Points, in no order, along strands that fork, close into loops and pass close to each other.
Points whose rows are less than 39.9 apart are linked; no others are. Some points are linked to none.
<188>: [  9   0 -26   5 -12   9  15  12 -10 -11   9   4  16 -10 -26 -11 -14  -2
  -8   9   0  -6   3 -11]
<1019>: [ -1   0  -4   0   6 -21  -5 -15   4  -3   1 -18  11   4   2   8   2   2
 -10  -1  -2   0  -2   4]
<495>: [ -4 -18  -6  -1  25 -11  -7  34 -20 -12  13 -12  -3  -2   1 -15  12 -11
  -3   0   5   7  -6   3]
<731>: [  7   9 -18  -5  12  11  14  14  -8  -2   0  15 -35 -12  11 -12   7  22
  24  26   6  -1  -6  14]
<616>: [ 10   0  17   0 -10  17   6   9   1 -17  -2  13 -41  10   6  -1  -1  30
  15  -5   0   6  16  -5]
<658>: [ 14   1 -17   4  -6 -18  12  17 -19 -22   3 -10  17  10  -9 -10 -11   7
  -6 -12 -14 -12  -7 -19]
<445>: [ -3  10   8   4   3  21   0 -18   7  15  -7   6 -16  -2  17  13  14  11
  14   8   6  20   4  10]
<885>: [  9   3  20  11 -11  33   8  -8   5   4  -8  21 -12  -2   8   9  -4  15
  15   3  -8  12   3  -3]
<708>: [ -2   1  -9  10  10  17   0  11  -2  -4   2  -2 -15  -2  -1 -12   1   8
  -2  13  10   7 -11  -3]
<672>: [ -4 -10 -15 -11  13 -15   6  32 -20 -18  17  -4  -7  -2   3 -18   3   1
   3   8  -2  -4 -12  -1]
<232>: [  0   0 -19 -13   8   1  15  21 -15  -4   7  11 -35 -11   5 -17   8  18
  17  30   9 -12 -12  13]
<785>: [ -2  -7 -12   5   0 -14   1   0  -5   0   3  -8  27   1   2  -3  -6 -14
  -9  -7 -12   0 -11 -13]
<388>: [-10   0 -16  -6  -9  -1   5  -4  -4  -5   5   6   7 -13   6   1   3  -2
   9  13   3   6   7   4]
<437>: [  4   8   6  14  21  22  -9   8   8  15   3  -2  -6   2  -5 -10  -9 -27
  -6  -2  10  20  -5 -18]
<994>: [  3   3  10   4  -2  20 -15 -17  22  18  -7   8  -9   5   8  -2  -2 -20
   3   1   6  18  10  -7]
<574>: [ 10   3  16   3  -2  -3  -8 -10  29   1 -20 -14  -9   6 -25   1  -2  -3
 -14  -9  17 -17  10  14]
<970>: [-10  -6 -19  -8  12   1   2  12 -15   1  14   9  -4 -11  17  -6  15   2
  10  25   1   9 -14   9]
<203>: [-21   4 -15  -6 -32  -6  20  -6 -16  -3   7  22  24  -5   9  13   7  12
  -2   6 -20 -13 -13  -5]
<954>: [ 24  -3  21   4 -19  23   6  -2   3 -14  -2  14 -28  15  -9   7  -8  24
   3  -7  -2   1  17  -8]
<346>: [ 19  -5  29   3   6  18  -6   5   5   4   4   6 -27  21  17  -2  -7   1
   1  -7  -6  26 -11 -18]
<404>: [  0  -5  -5   7  18   7 -10   6   5  -1   0 -20  -7   4  -3  -8   6  -5
 -10   6  12   9  -9  -2]
<637>: [  2   6  15  23   3  28   6  15   7   4   0   9 -13   5 -16  -8 -22  -9
  -4  -7   7   9  -3 -21]
<762>: [ 14  -2  25   9   5  15  -6  -7  16   1  -4  -5 -25  18   8   2  -2   2
  -1  -4   5  15  -5  -8]
<537>: [ -5  -3 -27   5 -13  18  17  13 -12  -9   8  11  14 -18 -21  -7  -9   5
  -7  21   2  -6  -8  -7]
<234>: [ -4  -9 -17 -17  14 -18   6  18 -16 -13  19   4 -16  -8  15 -13  12   7
  10  21  -2  -2 -11  12]
<196>: [ 23  -3 -11   6 -11 -19   9   9 -15 -16  -2 -12  20   5 -15  -7 -15  -2
  -3 -18 -12 -14   8 -15]
<360>: [-12  -1   2   5  -2  14  -9  -9  11  -1  -6  -4  -5  -7  -1   4   5  -6
   2   7  13   7   8  10]
<247>: [  2  -3   3   9 -11 -14  -4  -6  -1  12 -11   1  38   6  -7  -1 -16 -18
  -5 -26 -19 -27  -7 -13]
<744>: [ -4   5  -9   5   6  27   7   9  -1  11  -3  19 -14 -11  14  -4   7   4
  23  20   3  19  -8   2]
<235>: [ -9   6  -9 -17 -11 -21  24   8 -19 -20  16  17  -1  -7  22   7   6  13
  14  13 -17 -15 -16   2]
<50>: [  7  -2  18   8  24  14  -8  32  -4  -2   9  -8 -33  16  -1 -16   2 -12
  -3 -10  10  23  -3 -14]
<844>: [  7   1 -20   1   3 -12   9  31 -22 -15   4 -13  13   2 -18 -18 -19   9
  -7  -9  -1  -8  -7 -18]
<502>: [  4   0   5   1  12  16 -19  -1   9  22  -1   1  -1   2   2 -12  -8 -36
  -2  -4   6  20   7 -10]
<12>: [  0  -1  12  -1   1 -16  -8  -5  13  -8 -11 -20  -1   3 -23   2  -2   6
 -13  -8  11 -16  12  13]
<819>: [ -3   5  -6  22   4  28   4  14   3   0   1   1  -9  -2 -15  -9 -12  -2
  -8   7  12   6  -6 -12]
<217>: [ -7  -5  -2  -1  17  12 -11   8  -4   6   8   2 -13  -2  16  -6  20 -14
   7  11   8  23  -4   7]
<675>: [ 15  -2  21 -12  11 -25 -19  -2  21  18 -19 -16  18  -2  -9  -5 -10 -21
  -5 -16   3 -16   6  11]
<168>: [  9   0  15   6  15  25   5  23  -7   1  11  10 -27  11  16  -6  -4  -1
   9   0   0  29 -10 -15]
<564>: [ -4  -1  12  -1  12  -4 -22 -18  26  23  -7 -13  -1  14   3   2   8 -23
 -12  -1   8   7   0   8]
<606>: [  4   2  -2   0  -1 -21 -12 -28   9  18  -3  -4  28  13   4   9  -9 -14
  -8 -17 -19 -10  -7  -9]
<185>: [  2   5  22   6 -10  25  -9 -25  20  24 -11  19 -10   9   5  11  -3  -5
   4  -3  -3  14   7  -3]
<806>: [ 17  -1  15   3  -3 -30  -9  -7  11  24 -20   2  36   8  -1   3 -15 -17
  -6 -32 -13 -34  -7  -6]
<130>: [ -1   5   3 -14   7 -27  -6 -17   5  -8   7 -23  -2  -1   4  14   7  13
 -10  -5   4   4   8   6]
<1013>: [  2  -3 -12  -2  -8   0   3  -6  -1 -17   3  -1  -1 -11 -11   1   2  10
   1   9   6  -2  15   8]
<692>: [  5   6   1   3  23  17  -1  32 -10   0  12   2 -30  10   6 -16   2  -4
   1   3  10  22  -7 -11]
<529>: [ -8 -10  -2  -5   5 -25 -22 -22   2  28  -2  -2  25  18   9  -3   4 -24
 -13 -16 -11  -1  -6  -2]
<421>: [ 18   0  24  14 -18  21  -2  -6  15 -10  -8   5 -20  16 -21   7  -4  13
  -6  -9   7  -7  17  -1]
<218>: [ -8  -1   2 -10  -7 -30   9   2  -6 -22   6  -8  13  -5   4  10  -1   1
   3 -10  -8  -6  10   3]
<565>: [ 10  -2   8  -5   2 -28  -6  -2   3  -8 -12 -25  14   5 -16   3  -2  10
 -12 -18   0 -18   7  10]
<702>: [-17   4 -10  -8 -15   0   4 -30  -3  11   1  12  16 -14  -3  20   6   7
   1   4  -3   0  15  10]
<21>: [ -7   8 -29  -2   6  24  10   3  -9  25  -3  18   1 -11  14  -7   8   6
  23  24   1  20 -11   1]
<840>: [  4  -6  -4   2  10  -7  -5  10  -3  -7  -2 -22   7  -1  -8 -14  -4  -7
  -4  -5   6   4  -1  -4]
<570>: [ -7   4  19  -9   3  -2  -9  -5  12 -10  -5 -16 -24   1  -5  12   6  11
  -5  -5  17   2  17  16]
<48>: [ -9   0  -7 -20  12 -23   0  -5  -7 -17  16 -13 -12  -6  13   9  12  20
   2   4   3   2   3  11]
<301>: [  6  -1  16  -7  17 -17 -23 -10  18  16 -10 -21   7   6  -6  -4   2 -25
 -11  -8   7  -4   3   9]
<433>: [ 21  -4  15  -5   0 -32  -5  -3   8   4 -17 -19  24   3 -12   0 -12   1
  -3 -27  -2 -31   1   4]
<163>: [  0  11  -7   2   6  25  15  12  -2   8  -5  22 -23 -16  17  -2   9  14
  32  25  -6   9  -4  12]
<169>: [-24   7   6  -2 -21 -18   9 -21  -5  -1   4  10  25   4   2  29   5   6
  -8 -19 -15 -15  -2  -4]
<317>: [-15  -2  12   7 -16 -16  -2   3  -4   1  -9   3  31   9   9   6  -4 -14
   0 -28 -20 -20  -8  -9]
<706>: [ -5  -2  -6   0   8   6  -1   7  -3 -13   5  -7 -27  -3   9 -10  12  19
   2  16  11   5  -1  10]
<458>: [ -8   0  17   7  -1   8 -11 -10  24   3 -13  -7  -7   1 -11   4   2 -10
 -10  -4  13  -4   4  11]
<1030>: [  5   5  26  10 -14  32   1 -18  11  20 -11  23  -8   4  15  17  -3  10
  13  -1  -9  18   6   0]
<120>: [  5   0  12  20 -16  38   6  -8   7   2  -7  18 -10   1 -10   9  -3   3
   2   2   1   3   4  -5]
<470>: [  5   5  11  -1  -4  18   8   8   3  -7   0  10 -39   0  14   4   7  27
  17   5   4   9  12   8]
<106>: [-11  -4 -29  -9  14  10   9  13 -24  18  12  22   3  -9  16 -10  11  -2
  14  23  -2  15 -20   7]
<828>: [  7  -2  22  21 -18  30  -2  -9  20  -1 -11  13  -8   7 -24   8  -8  -4
  -9  -5   5 -10  11   0]
<105>: [ -3   6 -27  -6 -13   7  21   5 -14  -3   3  20   6 -24  -1   0   7  25
   8  29  -5 -15 -10  10]
<696>: [ 10  -2  24   6  17  10 -12  20   4  -4  -3 -16 -25  14  -2 -15   1 -15
  -6 -12   9  18  -1  -3]
<592>: [-12  -1 -27  -3 -14   7  19  14 -16  -6   8  16  13 -19  -3  -6   2  11
   0  26  -5 -11 -17  -4]
<300>: [ -3   5  -6 -19 -10 -28  17   5 -12 -27  15   5  -1  -6  13   9   0   9
  11  -1 -13  -6   6   1]
<524>: [-17   7  -6  -2 -23 -10  10 -24  -8  -4   5  12  24  -8  -5  26   3  10
  -9  -7 -10  -9   5   3]
<299>: [  2  -1  -9   1   2 -12 -12 -28  13  10  -3 -12  19   4   0   5   0 -10
 -13   1  -2  -2  -4  -4]
<652>: [-19  -5  -5   1   3  12 -11 -14   2  18  -4  -1   2   0   6   0   8  -9
  -2  10   5  13   0   4]
<1049>: [ -6   1 -17 -21  -2 -21  18  14 -23 -13  19  15  -9  -9  17  -7   4  17
  14  23 -10 -18 -19   9]
<551>: [  3   0  -1  -2  -7  -4  -1  -3   4 -16  -7 -15  -5  -1 -21   1   0   9
  -9  -3  10 -11  24   8]
<140>: [ 19  -6  18  -9   7 -32 -13  -1  14  19 -18 -14  34   0  -4  -4 -13 -16
  -2 -23   1 -26  -5   4]
<897>: [  4   3  -6   7 -21 -17  13  -2  -6 -20   3   1  21   7   3  12  -3  -2
   2 -13 -22 -13   0 -11]
<432>: [-17  -6   3  -3  10   3 -22 -21  12  25  -4  -4   5  10   6   3  17 -17
  -7   2   8  15  -2   9]
<842>: [-14  14 -16  -6 -13  17   3 -27  -1  19  -5  14   3 -17   4  13   9  13
  11  10   7   9  22  12]
<202>: [ -6   5 -12 -14   5 -10   5  -2  -2 -13  12  -8 -21 -11  11   3  11  23
   8  13   9   2  11  14]
<771>: [ 28  -1 -22  -1 -10 -12   1  -1  -4 -14   1 -14  11   5 -26  -7  -6   6
 -10  -6  -3 -13  19 -10]
<957>: [-11 -14  14  -9  11 -27 -10   6  -7  -9   0 -18  18  -2   6   3   9 -12
  -1 -14  -3  -2   3  12]
<817>: [ -3   8  19  -1  -2  13  -1  -5   7 -10  -3  -2 -33  -5   5   9   9  19
   9   1   7   6  12  11]
<575>: [ 12   8  16  16  12  20  -7   8  13  11   1   0 -13  11  -8  -8 -21 -20
  -9 -11   7  15  -1 -23]
<993>: [  1   4 -20   6   3   1  16  27 -15 -12  13  -6  12  -8 -23 -16 -20  -1
 -10   3   4  -4  -2 -18]
<901>: [  9  -1 -10   7  -2  11  -7  -9  10   4  -3  -3  10 -10 -13  -9 -12 -23
  -6   2   5   1  15  -8]
<917>: [ 16  -1 -11   8 -12  -9   2 -22   4  -1   2  -4  29   4 -16   9  -7  -3
 -18  -6 -11 -20  -1  -7]
<737>: [-20  -5   8 -11  -7 -25  -1  -5  -8  -8   2  -4  22  -3  10  12   0  -9
  -2 -12 -10  -5   2   2]
<266>: [  0 -11   3   4  12 -11  -8   2   2   6  -4 -16  22   2 -10  -8  -7 -17
 -11  -8   0  -5  -7  -1]
<741>: [  8  -1  20  11   4  11  -9  -5  25   2 -11 -10 -21  12  -5  -4  -3  -3
  -8  -4  11   5  -3   0]
<906>: [-20   3  12   3 -20 -23  -1 -16   1   8  -9   3  31  12   3  20  -1  -8
  -8 -26 -18 -22  -2  -4]
<621>: [ -5   9 -21 -15 -11  -2  19  -8 -15  -5   8  18   2 -22   4  11   8  22
  13  23   0  -6   5  15]
<1041>: [ -9   7 -17  -9  -9  10  10 -11  -6   4   1  15   5 -19   8   6   5   8
  20  17   4   8  11  11]
<587>: [-13 -10  -5   2   1 -15  -9  -7  -9  16   2  -1  28  13  13   4   5 -16
 -11 -11 -15   3 -15  -5]
<214>: [-10 -19   5  -8  18 -20  -9  20 -17 -14  12 -12  10  -1  11  -6  15 -11
  -3  -3  -3   1 -11   8]

How many points has the smallest loop of links through each point below? Write 0 if it is on no loop.
<433>: 12
<606>: 14
<247>: 16
<235>: 10

A piece is all that can be reached along the links. How many separate loops has the piece of each point below (a circle has one, a figure eight two, a Y none), and how many tips (points with one link)?
<842>: loops 2, tips 2
<214>: loops 1, tips 1
<819>: loops 1, tips 1
